Points, in no order, along strands that fork, close into loops and pass close to each other.
Two points are linked if the straight distance between their rows is under 49.2. Some points are linked to none.
<422>: [-13  -6  14  -3   5 -27  -9 -11 -12  30   0 -33  22 -14  -3   1  -6  17
 -22  13  -1  11]
<317>: [ 15  -7   3 -11  -7  -2 -14  13  -9 -23  24  32   6  19  17  16 -17 -11
  18 -11  14 -10]
<801>: [  3  -5  24  -3  10   0   0  -5  -3  25   4  11 -10  -5   2  16  -3  13
 -11  15   5  -5]
<824>: [  7   3   3  19   3 -15  13  30  32 -16  22  -5  -4   8   7 -11  10 -14
  10   1   9   7]
<520>: [ 13   7   9  10   0  -7  10   8  14   0   8  -8  23 -25  -6   3  12  -8
   8   8  21  -3]
<598>: [ -7   4  -6   2  -4  20 -15 -24  -3   8 -22   9  -9 -15 -18 -11   9  15
  -5   0 -22  -3]
<392>: [  5  30 -11 -27  -5  14  12 -18   6 -35 -21 -15 -19  37  15  24   4 -18
  17   4  -3   7]
<890>: [-18 -11  13   3   0 -12 -18 -25 -11  20  15  17  15   7   5  14 -18  16
  -5  -3   3  -5]
<776>: [-10 -10 -11 -13 -12  14 -17 -27 -13   8 -22   9  -6 -10 -11   2  -8  10
  -7  -4  -7  -9]
<884>: [-25 -24 -12  -1  -6  -4 -20  -7 -13  12  -5 -11   9  19   0 -19 -31   4
 -11 -21  -6   8]
<565>: [ 14  24   7  -7  -7  -2  19  12  20 -20 -22 -25  10 -36  -3  -9   6 -13
  -6   5  15  12]
<243>: [-16 -11  -9  27   1  -1  -5  21 -21   4   5 -18  -4 -10   2 -39  28  23
 -10 -16 -32   6]
<718>: [  7 -16   7 -14  -1   1   2  21  -4  -6   1   0 -31  20  20   2 -15  -1
 -10  -3   4   1]
<846>: [  1   3 -13  17  -2 -12  10  21  30 -20  15 -15   2   4  -2 -26   7 -15
  13 -14   4   8]
<614>: [  8  12   0   3  10   2  -5  21  15 -24  16  10   7  38   8  -6 -21 -27
  19 -11  -1  24]
<758>: [  3   2  24  28   8 -16   1  28  16  -1  17  -3   7   1   5 -16  10   2
   2   2  -2  16]
<538>: [-11  -1 -26 -21  -7  17  -4 -16  -4 -20 -13   1 -14  43   6  -1 -23 -18
  14 -15  -7   5]
<470>: [ -3   0   2  20  -6   1 -22 -10 -28  11   7  -1  40 -29 -16  -2  16  15
   5   0   0  -4]
<937>: [ -9  18   0  -2   5   1  -3 -10  26   4  -4  12 -11  25  -9  -5  -5  -6
   6   9 -12  15]
<562>: [ -4  21 -17   7   1  14   4  -6 -19  18 -23 -25  14 -50 -14 -15  38  17
 -15   2 -18  -3]
<255>: [ -4 -28   9   1  -9  -4 -18   3 -21  10   3  -4   4 -12   2   1 -11  13
 -10  -7  11  -5]
<158>: [ 15 -17   0  -2  -7  -3   7  23   5 -13  11  -5  -7  -7   6   4   2  -8
   9  -1  20 -10]
<235>: [ 10  -7   3 -18  -8   4  -2 -16 -15   5   6  16  16  -6  -5  33 -15  -7
  10   6  29 -17]
<237>: [  0   9  -3   9 -13  -3 -20  -5   1 -18  -3  -6  36 -17 -16  -8  -6   0
  17  -5   8   6]
<699>: [ 11   6  28 -25  11  -4  -1  17 -10   6   6  27 -24  15  19  25 -15   3
 -13   7   5  -6]
<307>: [ -1  20   0 -15   7 -10  13  -4  25  -7   8  -1 -12  37  11  23  -7 -17
   6  18   7  11]
<825>: [-21 -23   0   0   8 -11  -6   4  -6  12  17  -2  -1  47  21  -5 -45  -4
 -13 -15   6  11]
<814>: [ -9   1  -9  24   6  13   5 -12 -21  19   7  -3   9 -23 -17  -9  40  19
   2   7 -13 -11]
<549>: [ 15  23   1  -4   1  -2   8  17  15 -40   6   0   7  35  14   5  -8 -25
  22   0  10  22]
<215>: [ -6   9  11   0  -3   0 -17 -26  -2   4  16  34  20   6  -5  20 -12   3
  10   2   7  -6]
<506>: [  3 -18 -14 -12  -7   6  11  -7  -5  10 -12 -17  -8 -22 -10   5   1  -5
   1   4  16 -23]
<473>: [ -4  -1 -17  20  -7 -14   8  17  21  -8  10 -22   2 -18  -4 -27  18  -2
   5 -12   0  -3]
<631>: [-22 -16  -9 -18   6 -16   1 -15  -2   5  10  -7  -4  52  25  15 -41  -8
 -16  -1   7  11]
<350>: [ -7 -21  -5  10  10 -11  10 -19  -1  36  16  -4  -4  -4  -6  15   7   7
   1  14   9 -25]
<905>: [-13 -29   5   9  -8  -9 -23  10 -19   9   3 -14   7   3   7 -16 -18  16
 -13 -18  -2   5]
<134>: [  2   8 -18  21   4  20  13  -6 -34  21  -8  -9  19 -39 -14 -11  47  17
  -8   2 -16 -11]
<778>: [ -7   6  -7  24  -8  -2 -20  -3  -9  -4  11  -4  37 -21 -18 -15  19  11
  14  -8  -5  -2]
<668>: [-18  14   9  18  12  -6  -5  -9  21  18   6   7  -2  27  -6 -11   1   8
   0   9 -19  19]
<508>: [ -6  16  10 -15   8 -17   0 -12  14   7  18  15  -1  40   9  24 -19  -6
   0  14   8   8]
<358>: [-13   9 -12  31   2   9  -3  11 -26  -8   1  -3  11 -12  -6 -41  39  20
  -4 -12 -46  16]
<608>: [ -5   3  -4  -6 -11  -1 -18 -19   0 -12   3  11  23   5  -9   6 -17  -4
  15  -6  12  -1]
<715>: [-21 -14 -24  -9 -10  -1 -12 -18  -1  -3  -1   0  -1  30   3  -6 -29  -8
   4 -13  -1   1]
<59>: [  0 -24  16   9  -3  -2 -16  -6 -26  15  15  17  11  -6   6  11 -14  17
  -4  -6  13 -12]
<370>: [ -9   2  20   7  15 -10   0 -22   4  37   8   7  -5   5  -5  15   1  12
 -14  25  -7   3]
<51>: [-23  -6  11  14   1 -20 -15 -18 -22  28  10 -18  28  -7  -4  -1   0  22
 -13   3  -2   6]
<581>: [ 14  -2  10  -2   9  10   7  35   8 -20 -12   7 -19  24  17 -16 -13 -15
  -5  -7 -14  25]
<938>: [ 24   7  13 -14   1  19  -1  18   2 -22 -22  31 -31  -7   3   4   1  -3
  -4   2 -19   3]
<412>: [  6  -7 -12  -3   3   3  24  -1   0  22 -18 -25   2 -38 -14   2  12  -5
  -7   7  16 -20]
<638>: [-11 -19  -4   1 -13   1 -21 -18 -24  16 -11  -6  10 -19  -8  -4   0  17
 -11  -7  -1  -9]
<381>: [ -5   2 -14  32   1   9  -4  -2  -8  -5   5   9   5 -11 -12 -29  39  17
  10  -7 -39   0]
<198>: [ 20  15   6   9   0  -3  24  12  12  -1 -10 -16  25 -45  -9   0  16 -14
   1   5  21   0]
<24>: [ 17 -18  22   4   7   8   6  16 -11  18  -1  11 -15 -22   5   7   6   9
 -13   7   9 -12]
<125>: [ 17   4   6 -12   6  13 -12  18   0 -19  -3  39 -19  11   5   5  -6  -2
   5  -9 -21   0]
<870>: [ 23   8  13  -7  -4  17   7   9  10 -20 -28  13 -14 -25  -4  -2   8  -5
  -6   4  -6   6]
<384>: [-12 -16  -1  17   0  -3  -1  21  -4  12  -3 -22 -17 -13   5 -29  21  17
 -17 -12 -19   1]
<349>: [  5  -1  16 -24   8   0   2  20  -9  -3   5  12 -32  38  29  16 -17  -4
 -11  -1   7   1]
<925>: [ 13  19  -3 -14  -2   8  15 -10  18 -21  -2   3  -4  -1  -6  18   3 -14
  21  12  17  -7]
<869>: [ 15  -9   4   2  -2   2 -15  16  -4 -18  14  31  -6   9   5   1  -8   1
   9 -12  -9  -6]
<626>: [ -3  28   9   1   0  -9  13   1  31  -6 -17 -20   7 -14  -8 -11   8 -11
  -6  13   2  21]
<340>: [  1  24 -25   9  -4   7  10 -11   5   4 -21 -24  15 -51 -21 -13  28   6
   0  -8  -5 -13]
<468>: [ 18  19  -3 -21  -1   5  15  -3   3 -21  15  15  -5  11   5  33   5 -19
  27   9  25 -18]
<595>: [ 10  22  -5 -24  -9  18   9 -21   7 -24 -17   3 -13  11  -3  21  -1 -11
  15  10   4  -1]
<639>: [ 22  12   4 -22  -1   0   0  12  -5 -26  24  27  -2  20  11  31  -2 -15
  20  -1  18 -17]
<35>: [ 19  26  -8   6  -2   5  12   8  28 -46  -9   9   8  -2  -8 -13   1 -19
  24 -10 -11  12]
<344>: [ -6  10 -10 -26  -2  -4  12 -15  10 -14  -9 -16 -18  40  13  22  -9 -16
   4  14   4   8]
<663>: [ -5 -30   6  -3   8 -20   7 -18 -10  37  17  -4   8  -4   3  27 -11   6
 -11  16  20 -17]
<20>: [  1  14 -22  17  -5  14  -1 -12   4  -9 -14  -7   9 -39 -21 -24  32  12
   6 -10 -19 -10]
<780>: [  2  -7  -6  16  -3 -12   9  18   7   8  12 -20  12 -27  -5  -8  20   2
   2  -1  13  -9]
<880>: [ -9 -21   3  12  11  -5  -6  20  -1   8  19   2  -6  42  17 -19 -33  -3
   0 -18   0  11]
<162>: [-18 -19  -4 -21   5 -15   4 -12  -1  11  14   0 -27  39  23  20 -26   3
 -16   4   0  -6]
<304>: [ -4   5 -17  15  -4  19  -9 -15   2  -3 -13  10  -2 -17 -19 -20  24  12
   8  -6 -28  -8]
<14>: [  5   4  29 -13  15  -5  -4   0 -12  24  11  33 -12   9  10  28 -15  12
 -13  10   7 -11]
<55>: [-11 -16  10 -12   3 -25  -2 -18  -2  23   4 -21  14  -5  -1  16 -17   6
 -18  19   7   1]
<667>: [  8 -12   0 -20 -13   4   7   7  -8 -10 -24 -22 -12 -22   0   0  -1  -5
 -10   2  17  -1]
<675>: [ -5  16  -2   0  -2   4   5  -1  30  -8 -15  -6 -11   7  -8 -14   3  -6
   1   4 -11  16]
<682>: [-12   7  16   5  12 -23   1 -10  19  20  17   0   4  24   0  11 -10   5
  -4  20  -3  11]
<892>: [ 15  -6   0  10   3  18  15   8   2   7 -17   9 -18 -40  -6 -11  29   5
 -10   1 -14 -14]
<66>: [-12 -11  -9  18  10   4  12 -26 -17  41   9  -3   4  -8 -17   8  31  17
  -1  15  -6 -19]
<517>: [ -8  -9  -2   4  -7  -5  -5  15   5  11 -14 -25 -11 -18  -3 -19   5   8
 -16  -4  -6   7]
<871>: [ -6  -2  -8 -30  -7  12  -9 -15 -12  -5  -1  28 -22  18   9  20 -15  -1
   0  -4   3 -16]
<165>: [ 18  -1   6 -18 -15  14   3  15  -5 -25 -38 -14  -9 -26   1  -6  -2  -7
 -10  -2   5   9]
<47>: [  1  -8  -4   1   8   6 -11  18  -4 -11  13  13   5  41  12 -11 -32 -21
  11 -21   1  18]
<324>: [ 20 -11 -10   2   4  16  27  14   3   9 -21  -6 -18 -43  -4  -5  21 -11
  -9  -1  10 -22]
<714>: [ 10  29  -4  -5  -3   6  15   3  26 -40  -9  -5   6  20   0  -7  -5 -24
  19  -1   3  22]

A fork is a point with three links, a tip a point with one. Leave the first point through the second and follow the links. Name the first fork or tip that comes.
<470>; <778> | <255>
<162>; <631> | <35>
<780>; <520> | <682>
<304>; <20> | <51>
<468>; <639> | <892>
<663>; <350> | <304>
<255>; <59> | <470>

A tip is a point with one link. Name the tips that can be reached along the links from each point below, in the order of the rows.
<825> | <35>, <162>
<780> | <718>, <758>, <24>, <892>
<358> | <538>, <470>, <51>, <517>

Name the points in between on the shortest way along the links from the first point to the second, in order.
<758>; <344> | <824>, <846>, <473>, <780>, <520>, <198>, <565>, <626>, <675>, <937>, <668>, <682>, <508>, <307>
<358>; <814> | <381>, <304>, <20>, <340>, <562>, <134>
<134>; <778> | <562>, <340>, <20>, <304>, <598>, <776>, <638>, <255>, <59>, <890>, <215>, <608>, <237>
<307>; <938> | <344>, <392>, <595>, <925>, <468>, <639>, <317>, <869>, <125>
<162>; <35> | <631>, <825>, <880>, <47>, <614>, <549>, <714>
<718>; <508> | <349>, <699>, <14>, <801>, <370>, <682>
